Points on a hilly landscape, in no order, each with its height.
From any point a ball takes the steepest step (drop divided by distance) to one of its 2 nearest points. It stops when none of these is lower. Distance is the straight distance between rows; heights are no part of it.
<513>: [171 110 157 128 134 157 152 131  88 137 131  66 106  94 101 110 134 139
  96 136  67 125 120 116  75  37  93  37 120 106 140 130 142  86 167 105
 162 112 104  34 108  83 112 135 124 146 129  91 107 133 204 119 156 184
 135 103 146]  h=835
<1238>: [143  89 141 130 144 135  89 108 103 129 114  62 149 123 115 142 102 112
  80 145 120 138 158 167 140  80 149  94 128 105 137 197 131  84 173 132
 139 144 126  32  94 139 135 107 127 140 144  87 115 141 168 148 151 137
 112  93 120]  h=660
<530>: [125 114 183 150 116  97  75 148 120 119 102  74  99 119 177 191  85 120
  86 115 132 127  81 158 148 162 106 138  91 114 158 113  88 133 131 167
 110 152 113  84 133 181 125 105 142 116 168 171 105 143 107 100 178 154
 126 138 128]  h=390
<270>: [117 124  75 131 135 166 148 169 141 112 157  95 111 156 142 124 129 110
 123 114 121 159 141 163 154 147 169 146 136 149 130 128 109 159 145 112
 118 134 130  95 131 180 156 112 162 118  94 133  86 159 121 108 106 106
  97 152 108]  h=504
<900>: [170 150 140 139 117 175  93 136 141 128 141  90  95 157  52 126 125 119
 135 182 164 120 131 127 169 109 106 107 161 173 177  91 133  85  93 116
 143 105  74 131 155 166 125 106 194 140 120 108 114 174 166 151 164 121
 117 166 112]  h=461
<996>: [ 99 145 131 137 141  97 147 142 150 122 159  97  99 121 144 171 153 114
 121 100 139 175  85 162 113 146  39 110 150 140 123 117 131 162 129 138
  93 150 151  88 182 154 115 146 205 116 144 118 112 140 130 163 112 136
 103 122 118]  h=292
<62>: [103 116 138 164 162 161 130 149 132 124 112  69 154 112 135 173 137 112
 106  99 105  94 100 146  81 149 102  50 105 134 110 145 110 153 119  78
 104 172 132 122 145 159 128 179 144 132  95 141  94 124 134 102 158 101
 138  88 126]  h=785
<1161>: [148 176 125 118 130 126 110  91 136 122 145 144  89 142  57 114 148 112
 144 191 160  92 162 131 168 151  96 140 187 168 151  96 110  70 126 119
 128  96 104 157 154 171 121 111 165 153 103 123 132 179 127 102 145  87
 106 163 101]  h=486
<19>: [ 95  99 124 110 161 171 164  96 169 140 113 128 215 137  66 128 133 111
 115 154 184 131 128 101 106 112 116 155 154 125 104 139 115  65  84 103
 143 154 142 143 170 152 142 160 126 182  98 144 192 140  90 169 131  92
 134 102 130]  h=370
<88>: [130 123 163 181 111 146  75 147 138 140 131  80 110 129 147 190 121 102
  93 102 155 142  89 186 116 126 123 149 112 133 150 149  93 124 103 131
 115 177 131 100 147 194 176  93 146 154 120 171 101 139 124 100 184 124
  77 166 120]  h=351
<1029>: [144 103 110  86 110 129  94 108 119 115 145 148 140 179  96 141 145 105
 122 121 156  98 146 110 119 112 154 152 146 153 157 151 111 145 112 134
 124  97 164 172  80  71 180  69 100 200 129 123 140 124 128 177 120  99
 185 110 121]  h=697
<371>: [162  78 129 156 127 188 121 152 164  81  76  96 182 133 141 173 125 126
 105 102 138  83 134 120 114 103 141 103  84  95 143 124  81 115 138 156
 137 158 158 146 144 116 169 160  78 157  99 137 175 134 132 133 143 101
 147  77 120]  h=601
<1223>: [112 126 137 135 141 147 187  78 162 131 134 176 137  60  51  33 152 165
 153 182 187  94 176 123 125 137 114 168 145 118 104 122 142  66 131 120
 119 104 118 145 162 141 119 172  75 136  77 121 181 192 107 134 135  66
 139 132 109]  h=517
<122>: [ 73 101  90 147 149 155 171 137 142 126 139  95 114 116 125 125 155  93
 122  85 126 167 152 132 100 130 132 137 107 129 129 170 123 154 150 103
  70 156 156  97 139 130 167 159 155 152  77 105 120 127  98 143 110  88
  78 118 104]  h=476
<148>: [117 191 101 172 145 104  87  97 108 187 151 152  80 163 102 118  97  66
 149 154 125 143 112 167 101 115  90 174  94 130  97 117 212  93  83 123
 149 158 102 154 137 146 153 122  96 143 118 148 156 104  55  86 154 130
 105 245 127]  h=89
<1077>: [168 122 138 124 108 136 164 114 127 146 113 182 136 106 100  87 146  96
 143 136 127 110  94  98 111 126  93 107 139  91 146 116  78 105  75 135
 156 134 196 141 125  84 127 119 136 155  83 121 166 117 106 177 145 151
 147 144 135]  h=659
<1037>: [129 149 134 113 112 133 152 108 111 161 123 113  71 147  85 172 144  67
 163 141 134 178  95  88  74 124 132 182 104 140 116 125 201 131 124 128
 117 150 128 160  91 130 132 130 131 153 122 118 128 108  52 143 137 118
 129 182 152]  h=73
<71>: [127 119 138 127 117 155 147  80 138 102 136 138 150  89  50  75 146 138
 122 179 143  66 181 127 133 129 129 102 141 117 132 158 127  42 190 123
 121 110  98 142 134 141 129 157  91 122  85 121 161 155 148  94 154 117
 151 115 119]  h=499
<1234>: [131 129  84 110 128 111 147 114  98 141 161 152 119 159  76  96 128 142
 135 156 149 123 167 109 157 139 138 119 155 175 130 106 154 162 100  67
 129 101 110 157  75 140  94  99 139 131 145 101  88 135 149 128 121 116
 162 147 131]  h=356
<1062>: [172 124 147  95 100 102 103 142 142 125 139 148 157  61 130  77 157 154
 128 152  74  87  87  92 173 160  71  59 192 147 136  81  95 113 176 105
 119 102 148 147 124  92  97 136 142 128 163  94 147 134 165 118 155 122
 167 102 144]  h=831
<474>: [143 124 142 116  87 153 164 108 126 121  81  92 168 125 104 169 109  99
 137 131 114 136  76 106 107  77 137 110 147 115 157 115 175  68 149  94
 137 144 121 105 128 131 108 114 201 102 133 143 123 124 146 128 166 168
 138 119 145]  h=536
<1024>: [146 139  84 100 144 132 118 115 118  99 124 160 158 139 120 114 165 125
 123 122 141  64 167 125 146 111 120 124 174 146 165 142  94 128 119 121
 117 138 152 191 120  96 177 108 104 136 100 124 150 137 136 141 120  96
 143 114 124]  h=685
<794>: [ 68 168 141 108 163 113 167 132 173 108 139 150 124 117 105  99 168 141
 145 170 148 120 134 133 153 181 114 174 158 147  91 114 127  83 175 143
  93 119  91 146 172 161 126 167 117 147  85 137 144 177  67  97  94  67
 103 143 122]  h=518
<629>: [155  91 139 114  70 109 115 158 139 115 161 140 139 113 166  90 115 168
 106 107  79  90 115  99 141 157 126  63 136 132 125 119  61 140 163 137
 111  98 162 132 103  90 112 137 135 132 167  84 131 116 155 111 134 137
 176  85 141]  h=818
<847>: [146 101 109 120 125 157  97  75 144 115 117 122 154 130  49  96 171 146
 129 156 183  94 224  84 157  83 143 161 162 136 154 127 139  99 135 119
 129 100 125 146 132  93 123 136  85 129 144  93 175 139 172 185 117  77
 152  75 139]  h=721
<1123>: [112 102 117 121 100 158 150 119 137 142  95  90 159 140 146 168  91  94
 141  90  70 161 107 108  65  85 148 112 112 109 143 133 162  88 135 103
 121 175 137 126 125 133 149 153 181  71 142 180 131  98  91 101 156 173
 111 138 138]  h=562
<1076>: [126 125 133 137 149 189 134 104 143 134 115 105 211 129  68 148 143 118
 152 177 181 125 160 139 136  92 144 154 171 148 123 170 120  76 107 100
 154 167 132 134 155 167 134 131 160 171  99 111 126 158 142 190 104  95
 109 101  94]  h=398
<805>: [ 62  93 127 154 138 191 151 145 151 160 132 104 121 128 157 152 126  94
 166  79 119 189 149 114  80  96 161 147  84 108 133 161 163 132 120 147
 105 173 155 132 143 137 162 146 131  57 126 179 137 103  71 107 132 153
  67 129 100]  h=586
<205>: [110 143 146 125 157 136 137 157 116 106 139 111 137 103 156 124 147 153
 102  91  97  97 106 117  98 141 105  64 152 129 103 160 105 168 148 101
 110 128 104 109 138 112 125 141 103 178 107 116  83 124 176 109 130 130
 142  95 124]  h=800
<693>: [130 102 143 111  84 116 122 103 144 114 157 133 135 117 137 130  95 119
 145 143 105 113  94 147 174 131 143 149 152 126 131 108 136  86 159 115
 152 131 137  90 103 128 116 108 169 166 156  88 127 129 118 128 127 155
 179 168 130]  h=430
<537>: [121 193 136 116 167  70  72 164  96 134 135 145 103 170 154 103  87 140
  94 127 159 158 157 128 124 161 166 151  97 146 120 140 113 145 105 134
 165 122  90 131 129 150 145 100  63 125 132 181 109 151 129  84 105 105
  92 128 111]  h=182
<982>: [129  91 140 141 146 103  94 135 132 109 138 117 170 156 146 154  85 129
  71 127 104 127 125 175 152  76 114 108 128 128 181 144 115 101 151 159
 160 125 105  55 111 139 119  94 103 167 189 121 126 134 174 130 146 164
 139  65 126]  h=635
<743>: [124  72 179 157  95  98  85  96 172 110 165 189 133  94 151 154 149 199
 115 133 156 123 106 147 189 140 124 147 121 137 149 142  89  84 172 129
 126 127 136 118 132 148  81  96  87 128 183 167 152  95 164  95 157 153
 152 129 152]  h=762
<875>: [118  82 166  76  72 114 137 136 170 123 153 172 118 123 169  73 142 172
 158 115 106 140 126  64 121 177 155  82 115 117  86 129 129 172 193 151
 109  77 150 136 108  71 109 125 138  98 179  95 111 112 117 124  75 114
 172 102 162]  h=832
<599>: [125 177 150 156 135 118  88 104 112 131 125 154  73  80 145 123  99 119
 159 189 114  89 128 164 125 156  48  84 135 140  78 140 153  93 116 133
 113 133 102 169 108 105 135 141  78  85 100 120 143 114 118  68 165 129
 147 183 111]  h=188
<689>: [102 213 118 113 168 150 115 113 130 141 157 180  97 131 106  51 138 135
 153 175 180  97 138 134 107 149  94 125 166 167  91 119 106 107  56 110
 150 104 125 209 165 175 152 137 121 113 100 152 137 134  80 105 135  79
  90 186  83]  h=189
<1168>: [203 137 105 149 102 129 152 139  83 132  37 134 112 105 191 145 108 135
 144 106  97 122 129 132 145  89 157 119 106  72 161 111 120 143 134 157
 166 132 150 105 132  50 110 104 138  67 142 131 118 105 181 160 124 210
 109 100 125]  h=622
<458>: [151 171 150  90 142  86  96 185  81  75 105 122 113 157 133 149 119 156
 103 154 162 119 153 120 145 153 191 165 151 183 153 148  65 139 128 141
 143 136  70 166  98 147 127 117  94 155 135 158  90 151 118 103 118  93
 121 100 113]  h=253
<156>: [107 165 138 164 182 146 166 148 133 116 115 111 122  73 135 150 105 132
 148 120  98 105 113 148 101 171  88  76  94 110  56 138 152 136 126 120
  92 157 124 151 144 116 103 213 117  92  84 131 128 117 105  96 131 113
 145  99 116]  h=772
<523>: [115 168 152 134 142 124  62 135 131 149 148 145 121 160  96  58  93 116
  94 140 171 144 148 109 120 150 101 133 120 141 128  94 107 117  75 129
 159 102  90 131 156 142 145 118  64 119 172 158 136 138 138 120 126  77
  86 136 124]  h=241
<991>: [155 130 145  71 139 125 151 111 156 133 159 148 182 125  75  89 154 150
 154 143  79  89 101  84 145 134  57  43 217 157 140 123 103  82 116  90
 111 108 138 155 114 154  86 134 195 139 149 111 126 141 120  99 140 108
 154 124 133]  h=845
<254>: [112  96 106 143  98  87 138 138 136  80  83 168 128 126 159 110 114 138
 137 103 163 122 165 155 163 167 177 180  97  81 197 112  50 152 164 174
 114 121 145 154 161 141 119 128 119  84 139 159 170 128  90 119 123 142
 105  82  88]  h=554
<388>: [195 117 154 151 104 189 101 121 150 112  42 105 183 129 160 167  75 154
 125 137 120  66 132 118 121  87 178 120 104 122 161 111 126  77 115 129
 164 169 132 171 146 121 131 124 120 117 131 156 164 131 160 144 163 126
 141  95 117]  h=621
<632>: [ 93 160 153 126 121 120 119 113 107 160 104 108 119 136 113 178 125 127
 121 167 183 156 117  98 120 175 126 155 142 158  76 168 150 148  85  88
 148 180 157 142 136 167 108 144 144 133 130 154  84 104 112 165 100  99
 122 155 164]  h=194
<1097>: [118 158 140 135 153 113  74 169 112 212 120  89 101 117 133 109 104  78
 110 121 107 190 107 141 123 145  63 100 132 117  66  96 141 158 106 125
 141 129 140  54 164 133 138 134 143  84 171 144  97 136 128 147 113 153
  53 148 143]  h=169
<1135>: [110 135 119 103 143 137 135 139 128 204 162 130 123 163 129  65 125  93
 120 144 105 182 126 103 105 146 117  93 180 120  97 130 134 161  95  89
 165 103 130  62 135 138 126 117 143 130 151 111  92 139 157 164  99 149
  78 167 140]  h=239
<302>: [139  88 150 161  80 102 142 126 132 113 144  95 111 114 157 163 112 114
 110 105  72 133  62 156 141 140 108 113 107 110 144  76 131 140 172 116
 127 147 156  81 116 145 112 114 183 130 142  88 122 139 135 141 167 172
 164 133 160]  h=394
<576>: [ 98  99  86 133 140 123 141 126 113 125 159 164 133 160  97 100  84 150
 138 161 146 141 167 139 165 164 179  97 156 145 130 113 166 140  87  58
 147 129 106 157  80 202  93 111 161 103 150 166  44 138 126 111 144 155
 145 130 107]  h=396
<510>: [153 105 125  88 129 166 138 117 126 113 110 107 200 153  70 145 117 144
 131 156 144 103 146 117 135  69 151 105 190 121 199 123 126  51 132 106
 144 143 112 127 133 123 102 106 173 129 145 149 122 131 162 124 149 154
 131  93 113]  h=505
<9>: [107  92 146 105 136 138 149 122 152 178 192 125 140 151 101 100 116 107
 111 153 115 172 133 107  96 125 141 154 143 121  74 157 136  74 127 109
 154 123 106  56 118 125 135 120 129 166 137 115 125 120 143 110  96 151
 107 161 165]  h=297
<790>: [164 122  85 140 129  93 115 165  90  98  68 132 150 145 180 155  64 126
 127 103 129 148 158 156 163 138 203 158  79  66 198 109  79 123 122 162
 160 146 145 133 137 136 114 133 116  71 158 183 158 136 124  89 133 172
 106  91 103]  h=576
<142>: [121 164  98 153 187  88 178 155 105 117  79 188 113 138 172 137 119 145
 156 104 115 116 124 133 137 161 147 106  86 105 121 113 122 183  99 133
 129 133 142 184 118  96 114 163 117  90  97 131 124 116 100 141  98 155
 150  87  94]  h=365
<415>: [114 213 116 118 161 134  93 122 151 162 160 162  79 142 120  67 115  90
 137 175 151 128 115 131  76 150 126 147 105 149  51 125 157  89  73 135
 147 111 102 158 144 128 182 144  69 147 122 145 171 117  58  78 127  70
  98 209 121]  h=140
<269>: [143 103 148 126 100 142 114 125 156 125 134 109 136 135 174 151 149 137
 113  80 129 156 117 101 134 124 122 164 107 119  98 122 170 191 157 171
 122 117 147  79 128  85 131 111 123 124 164  72 135  98 169 228  91 111
 139 132 165]  h=678
<980>: [ 64 108 120 121 131 113 181 116 138 141 137 130 108  83 134 122 169 131
 133  94 129 137 136 116 145 183 110 119 137 130  78 153  86 185 149 100
  76 147 204 136 156 150 141 192 164 131  76  62 130 107  64 165  86  72
 122 112 127]  h=451
<858>: [ 99 145 135 163 141 105 111 117 116 127 117 108  90 150 124 203 155 128
 110 125 196 160 144 140 143 134 151 214 102 164 100 177 139 181 128 119
  89 173 120 133 133 179 113 111 133 156 110 146  78  98 105 161 109  91
 100 168 129]  h=250
<342>: [170 121  93 125 114 138 174 110 102 137 106 182 157 125  96  85 188 149
 141 118 126  85 148  94 167 126 135 122 176 131 136 124  84 132  91 122
 140 119 183 188  94 101 125 117 123 130  60  78 142 145 121 188 141  99
 185  98 146]  h=672
<1176>: [105 125 148 157 148 109  87 127  94 112 127  45 132 157 135 245 140 102
  93 116 175 175 112 169 141 102 131 177 112 156 125 174 152 166 115 134
 103 195 103  76 104 196 139  91 145 163 145 154  71 113 137 118 159 128
 115 166 133]  h=302
<502>: [157  65 160 146  81 118 144 111 164 107 166 178  98 111 133 132 156 192
 155 140 173 151 131 103 179 151 185 188 101 131 137  99 153 179 141 129
 108 101 100 138 105 126  72  98 148 115 150 114 103 121 155 170  97 130
 172 134 168]  h=855
<941>: [155 130 118 131 141 169  95 175 148  73 103 117 159 132 176 165 122 141
 115  72  81  74 118 146 110 130 164  99  93 122 146 124  89 143 135 172
 139 112 124 150 131  93 145 138  86 110 128 125 166 102 164 102 139 138
 154  87 128]  h=582
<1086>: [170 101  80 141 119 107 128 144  89 118  84 133 120 150 180 142 107 113
 130  69 107 140 162 136 117  62 186 168  88  63 187 131 122 151 117 179
 153 116 146 118 107  81 148 102  92  99 153 173 160  88 127 157 130 196
 101  93 126]  h=600
<405>: [125 147 118 145 135 160 126 127 124 121  96  48 131 125  78 152 134 114
 130 177 156 117 146 157 140 110 119 115 165 152 136 151 145  86 116 115
 122 160 128 114 149 163 138 135 177 118  88 101  97 176 142 149 134 101
 106 128 124]  h=429
<901>: [170  59 110 171 110 172 140  58 155 111 156 131 146 135  63 101 174 158
 145 131 132  85 188 135 175  81 154 141 142  97 163 139 163  96 149 101
 124 111 133 117 110 113 123  97 113 146 117  89 185 153 195 161 147 127
 178 111 122]  h=709
<1225>: [133 178 123 108 151 173  98 130 118 167 141 143 130 167  89  30 109 111
 107 153 186 139 168 113  89 135 113 153 182 161 139 114  93 125  53  84
 178  93 118 175 175 171 156 103 108 119 104 177 122 150 111 150 118  70
  46 158  98]  h=235
<57>: [201 131 153 140 105 147 104 162 143 105  64 134 167 153 145 141  78 122
 124 121 135 120  81 103 123 108 145 153  86 107 133  66 108 122 100 164
 169 147 107 126 164  86 121 121 120 107 161 175 167 130 177 187 143 151
 123  86 149]  h=642
<944>: [149 162 121 175 182 156 121 117 105 148 115 182 114  88 148  40  95 182
 132 169 122  65 172 170 168 148 172  87 136 101  97 141  74  88 127 112
 168  95 100 132 130 125 105 116  44 104  88 117 116 138 167  71 109 150
  98 120  87]  h=195
<514>: [150 118 138 116  76 104 150 123 143 115 169  66 126 106 139 170 177 110
  85 116  99 142  48 144 115 118  33  80 143 150 130 113 133 153 167 105
 114 129 159  88 148 153  99 124 206 154 156  85 100 117 144 156 140 125
 145 140 151]  h=348
<396>: [116 163 109  86  96  68 182 132 130 118 150 167 119 120 190 127 168 143
 152  94  52 147 117 120 133 125 128 151 135 121 118  97 147 141 213 152
 115  87 126 131 108  96 120 142 172  99 153 102 134 100  93  73  89 180
 146 165 145]  h=495
<452>: [110 144 110 105 124 125 148 167 139 131 156 160 122 176 170 154 144 131
 135  69 118 207 112 123  94 136 127 190 100 148 153  95 142 230 103 155
 105  98 125 157 154 142 133 104 134 113 137 196 119  93 108 139  80 127
  90 140 121]  h=243
<1087>: [143 162 132 124 138 107 113 157 132  85 103 116 170 114 201 150 107 150
 134  67  59 107  63 140 133 126 107  80  85 117 120  96 133 153 178 146
 140 107 124 130 117  64 133 145 104 109 158 107 152  97 155 117 107 164
 172  92 142]  h=604
<251>: [107  96 144 144 150 120 101 120 158  97 145 160  98 155 146 140 142 179
 171 129 175 156 146 132 192 133 135 184 123 136 137 108 172 189 118 165
 115 119 116 146 122 133 117 109 116  86 175 129 143 136 129 192  88 118
 161  90 110]  h=866
<1151>: [137 165 126 139 159  53 140 151 100 128 120 170  84 109 145 144 147 147
 164 128 112 130  97 127 116 150  89 114 110 127 128 112 147 160 126 152
 132 102 106 172 101  63 102 133 107 107 113 152 142 109 121  96 109 177
 159 109 124]  h=330
<730>: [118 167 121 188 130 162 103  74 121 177 107 129  72 121 141 128  88 109
 159 162 122 104 116 169 130 126  81 104 103 130  89 122 196  79  72 136
 128 172 122 155 114 124 153 143 132  84 114 129 147  93 110  91 189 147
 122 215 101]  h=142
<683>: [133 173 116  99  98 101 159 140  95 179 100 147  95 137 137 167 134  92
 151 146 144 167  63  85  91 174 136 149 106 141  81 113 159 169  86 130
 145 137 150 152 110 122 115 126 161 162 111 122 108 116  75 182 103 105
 122 175 176]  h=133
<865>: [131 109 130 144  75 103  92 145 101 129 124  63  77 127 186 180 114 122
  67  68 103 147 125 181 154 159 113 118 109 113 142 122 130 170 156 144
 101 128 149  85 119 146 129 108 157 112 185  89  95 127 132 110 171 155
 129 149 135]  h=431
<565>: [126 126 131 141 108  87 136 159 146 119  90 123 125 141 138 106 106 119
 141 158 159 146 153 152 191 144 186 182 138 109 167 130  90 102 154 186
 120 142 134  98 163 169 130 142 158 103 150 134 131 181  93 133 113 130
 111 102  85]  h=533
<866>: [135 132 102 144 134 128 127 164 114 106 137 101 108 165 189 159 111 103
 107  75 132 144 133 147 132 143 195 176  64 127 136 130 100 171 123 156
 121 139 120 108 106 135 169  88 101 169 103 120 107 145 122 123 121 119
 124 164 114]  h=532
<579>: [ 92 108 133  83 139 131 151  90 146 161 165 131 183 127  55 101 156  86
 140 147 118 135 136  92  88 114  96 121 169 111 119 169 131  80 111 123
 130  97 134  93 149 141 143 147 143 195 122 100 146 137 114 131 106 106
 114 111 133]  h=339
<970>: [154 157 118 139 159 148 139  95 161 157 133 215 138  89 154  11 130 195
 150 172 170  76 156 127 165 134 146 136 130 113  83 110 102  85 100 108
 188  83 117 160 148 117 139 127  60 113 102 144 146 153 135 128 113 119
 133 162 131]  h=131
<674>: [131  85 160 165 133 131 106 115 153 144 140 161 149  90 174 132 157 173
 105 102 151 119 129 146 140 121 123 161 100 106 102 149  92 135 119 137
 116 142 123 110 174 141 138 119  91 125 144 144 156  62 179 133 144 168
 104 139 167]  h=747
<289>: [121  53 136 164 110 185 120  88 136 101 162  59 156  95 134 137 143 106
 108  92  97  92 157 189 160  46 136 101 119  89 138 186 119  80 200 141
 121 141 167  52 118 152 147 119 130 132 132  97 159 124 160 131 175 145
 145 109  98]  h=680
<260>: [128 150 116 138 130 100 166 189 114 113 166 109  56 180 139 137 147 127
 162 110 149 224 125 126  97 124 176 171 118 144 168 100 147 214 105 152
 102 106  91 126 145 153 106 103 146 134 126 181  73 149 119 131  79 129
  64 142 113]  h=296
<1021>: [139 129  95  65  74  96 133 156  86  76  97 110 145 170 111 157  98 128
 114 143 137 131 154  97 129 152 207 161 131 164 169 119  91 153 118 113
 114 124 140 172  80 123 123 130 147 133 130 171  84 118  87 100 130 112
 155 108 125]  h=311
<169>: [ 93 105  87 101 126 167 144 143 158 156 124 136 123 159 164 126 106  72
 167 108  77 182 142 110  97 111 135 156 121 128 114 109 182 127 117 158
 106 115 160 137 156 105 181 146 171  82 162 143 178 110  64 150  99 125
  76 158 117]  h=605
<214>: [127  95 170  91 129 116 117 106 157 126 173 156 125 140  87 136 157 148
 165 170 121 122  94 104 122 117  55  78 172 144 128 126 149 133 119 129
 104 118 126 156  83  97 104 116 157 132 153 102 121 131 128 119 140 123
 189 146 128]  h=856
<583>: [120  78 102 125 121 133 162 111 122  93 139 165 195 148  57 116  79 154
 155 182 147 117 157 145 178 121 207 137 141 124 145 115 170  79 123  63
 158 120  91 120  88 182  57 138 132 148 177 163 100 126 156  83 146 166
 166 128 102]  h=437
<1115>: [ 94 139 121  87 123 118 141 153 141 147 138 130 154 197 115 142 101  70
 142  97 155 221  89  94  79 126 139 205  72 139 156 102 182 194  88 150
 126 130 134 124 138 130 157 130 118 155 170 202 167 121  52 149  89 111
  90 144 125]  h=187
<939>: [ 85 133  94 108 137  79 143 139 114 126 115 184 145 158 184 150 134 140
 145  99 111 131 115 149 159 164 123 139 126 101 129 148 119 205 127 147
 121 119 174 134 109  98 130 141 160 139 126 111 138 102 116 158  90 133
 165  99 124]  h=397
<515>: [134  41 127 133  78 124 121  68 124  98 165  92 136 103 110 108 159 132
 123 107 100 103 176 150 186  62 127 119 132  93 156 132 153  88 227 117
 101 103 141  82 106 108 120 106 114 117 151  60 162 130 175 137 153 155
 175  95 135]  h=695
<165>: [130 131 153 136 115 101  89 134 122 139 149 132 175 112 165 164 143 132
  71  60 113 142  77 117  94 133  53 132 104 120 109 126 111 163 115 123
 128 133 130  96 156 128 152 104  92 146 171 160 133  80 169 146 145 150
 106 140 174]  h=732
<653>: [112 152  98 180 154 114 157 122 111 117 128 203 121  76 154  69 136 181
 157 132  86  49 142 168 156 167 138  72 122 104 101 122  86 124 153 103
 131  95 142 163 109 114 110 122  96  94  68 137 128 124 164  40 124 164
 146 121 120]  h=247
<1186>: [134  81 144  91  86 118  93 141 111 121 158 112 132 155 140 150 144  91
  90  99 108 136 113 121  74 103 133 123 138 134 170 152 119 150 123 148
 111 104 148 106 108  92 159  98 126 185 143 125 123 118 135 152 154 147
 150 125 141]  h=712
<534>: [135 131 145 104 124 141 151 103 130 111 113 144 170 128  79 124  71 125
 146 192 125  98 159 118 121 112 171 113 155 113 142 153 140  40 151  95
 149 141  96 140 107 146  94 145 131 156 129 154 125 139 127  72 146 146
 157 123 141]  h=471
<310>: [110 103 121  94  85 125 126 130 124 132 142 106 136 142 188 174 162 121
 118  67  78 175  81 121  84  90 117 139 124 145 154 123 148 191 132 172
 124 122 184 104 100  89 152 100 145 141 153 117 108 107 115 189 103 149
 162 153 161]  h=696
<450>: [176 129 111 129 153 129  82 154 131  68 135  86 140 145 136 165  87 130
  86  97  91  88 118 154 130  93 124  93  94 148 173  96 133 123 137 132
 145 118  58 101 125 127 129 115  85 150 163 126 129 151 177  92 165 138
 146  79 132]  h=609
<1023>: [165 142  90  92 106 122 144 178  80  98  73 110 148 153 135 148 107 133
 106 117 114 114 139 132 161 117 205 121 133 146 203 117  86 133 100 113
 154 130 146 154 113 132 109 111 202  90 121 138 101 147 100 122 120 154
 131 111 111]  h=359
<413>: [128 126 177 151 132 151  82 105 110 170 146 101  64  94 111 114 135 117
 125 153 100 105 135 116  87 122  48  75 102 136  86 146 159 104 111 146
 114 133 116 112  86  92 142 150  97 117 115  56 132 110 160 103 173 116
 147 150 114]  h=236
<1000>: [146 185 124 124 148  47 163 152  91 116 125 174 100  99 132  86 137 178
 146 162  98  86 110 136 140 153 124 112 145 122 118 110 101 100 180 131
 124  77  97 166  93  84  81 141  94 129  93 130 132 139 130  45 133 168
 153 121 138]  h=290
<434>: [ 98 137 128 144 166 147 121 161 127 126 114 137 127 144 193 131  76 109
 107  99 138  94 131 124 126 158 188 121  76 103  79 151  88 159 115 158
 145 142 143 127 123 122 175 164  61 139 108 125 135 127 101 104  95 105
 121 115  99]  h=555
<197>: [114 149 128 134 170 132  99 121 114 147 127 134 159  96 162 191 122 121
  98  70 112 101  70 132  91 147  54 112  87 138  99 126 143 158  83 111
 112 168 119 148 163 116 158 156  83 122 129 164 140  71 150  98 152 150
 107 170 144]  h=746
<72>: [193 100 156 156 127 150  86 141 152 102  82 108 127 124 165 160 135 143
 115 102 166 158 121 118 158  93 138 149  89 116 151  96 135 166 122 176
 148 125 104  97 152  99 117  89 115 119 142 127 144 136 200 220 125 125
 115  94 161]  h=661
<854>: [136 169 130 117 117 130 113 137 153 120 120 103 102 136 116  68 132 119
 119 191 158  99 159 145 208 166 141 174 194 152 143 119  63  81 152 159
 120 131 131 124 172 163 153 119 150 130 118 105 141 210 113 129 102  85
 116 142  99]  h=508
<811>: [ 99 149 112 141 165 127 164 131 121 110 102 104 133 109  99 126 139 106
 105 138 156 128 162 133 128 140 155 175 114 118 100 159 124 114 163 133
  95 150 125 107 158 153 134 171  92 151  59 125 144 161  85 113 113  74
 100 110 116]  h=500
<664>: [149 126 141 117 165 179 128 127 117 115 152  71 140 130  94 130 145 133
  96 111  99 113 120 116  51  74 105  51 147 139 140 164 143 116 109 106
 130 133  80 116  98 108 128 116 128 161  76 105  95 125 209 126 138 139
 110 121 135]  h=817
<1190>: [117 158 112 114 147 100 132 184 112 158 103  62 121 114 114 148 127  69
 107  88 123 199  99 156 101 111  92 106 152 121 141 106 108 178 127 133
 120 148 159  76 184 142 151 144 169  93 117 139  98 154 120 133 103 129
  39 118 123]  h=234
<1185>: [ 77 137 146 124 173 145 188  93 189 138 140 172 115  91 111  81 192 173
 175 182 178 121 136 105 131 157  92 151 149 138  79 144 154  90 133 150
 102 119 112 172 174 145 120 168 132 113  67 100 165 159  88 162 101  77
 134 129 113]  h=531
<252>: [117 143 102 142 141 137 119  93 107 176 168 110  64 149  53 101 140 113
 153 156 137 152 167 106  93 126 109 118 147 171  96 144 199 141 107  92
 129 115  98 140  81 144 135 115 126 145 107 110  66 118 134 110 116  98
 131 191 157]  h=314
<253>: [112 107 142 142 120 140  94  97 111 173 161 117  47 104  91 118 154 124
 146 142 130 163 171 105  91 108  90 101 114 150  86 173 187 146  99 130
  75 140 125 166 102 101 129 163 116 135 113  78 114 119 135 132 120  73
 132 146 130]  h=276
<1132>: [126  85 164 123  78 111 112 133 138 105 102 162 110 101 158 120 116 197
 156 148 141 140 147  85 145 175 200 133 105 126 112 104 133 161 161 140
 131  98 111 144 108 112  66 120 114  96 189  93 115 111 145 128 121 130
 183  95 164]  h=844
<758>: [195 120 134 126  81 108 150 130  83 162  89 149 105  86 138 112 125 130
 137 138  96 104 127 127 114 102 124 103 125  79 146 124  99 105 131 146
 155 108 146 107 113  54  95 108 128 138 114 112 151 109 155 143 144 201
 133 115 146]  h=643
<107>: [ 82 144 114 140 194 172 130 106 137 140 123 157 155 102 116 138 132 135
 121 114 115 105 119 117  75 136  71  91 121 135  66 164 177 134  88  79
 105 178 120 188 135 103 152 160  97 104  76 134 121  90 131  88 142 129
 120 126 132]  h=760
<43>: [ 97 180 107 115 121 103 159 147 137 156 151 108 102 169  76 153 122  66
 154 132 147 211  77 107  59 129 106 180 102 140 128  94 199 169  90 111
 107 132 100 163 134 139 126 152 136 154 140 204 124 111  42 109 116  98
  91 166 141]  h=134
<37>: [ 60 155 118 106 152  88 186 124 113 157 141 197 127 113 173  95 157 158
 131 102 128 123 117 101 168 186 127 140 159 125  90 161  83 199 142 127
 114 108 193 156 129 141 131 164 145 133 101 107 124 121  71 162  69 110
 131  92 154]  h=427
<558>: [112 123 122  84  91  83 155  96 114 129 138 142 138  98 156 139 132 161
 151 123  82 125 120 143 146 108 155 146 150 111 145 115 166  78 230 159
 151 102 113  88  95 113  72 142 162  94 175  96 127 127 111  95 119 193
 151 130 142]  h=466

Call two points neighbours if one is among the 2 nearest of the other. Go from one point of each pair to the other, from neighbour to neighbour, staying as low as possible. Name the highest point that can't be avoided.
<537> and <122> -> <1223>
<148> and <537> -> <523>
<1097> and <1037> -> <865>

Where does a ball stop that starts at each point below?
<583> -> <148>
<865> -> <1037>
<847> -> <1097>
<1029> -> <1097>
<254> -> <1097>
<980> -> <970>
<1186> -> <941>
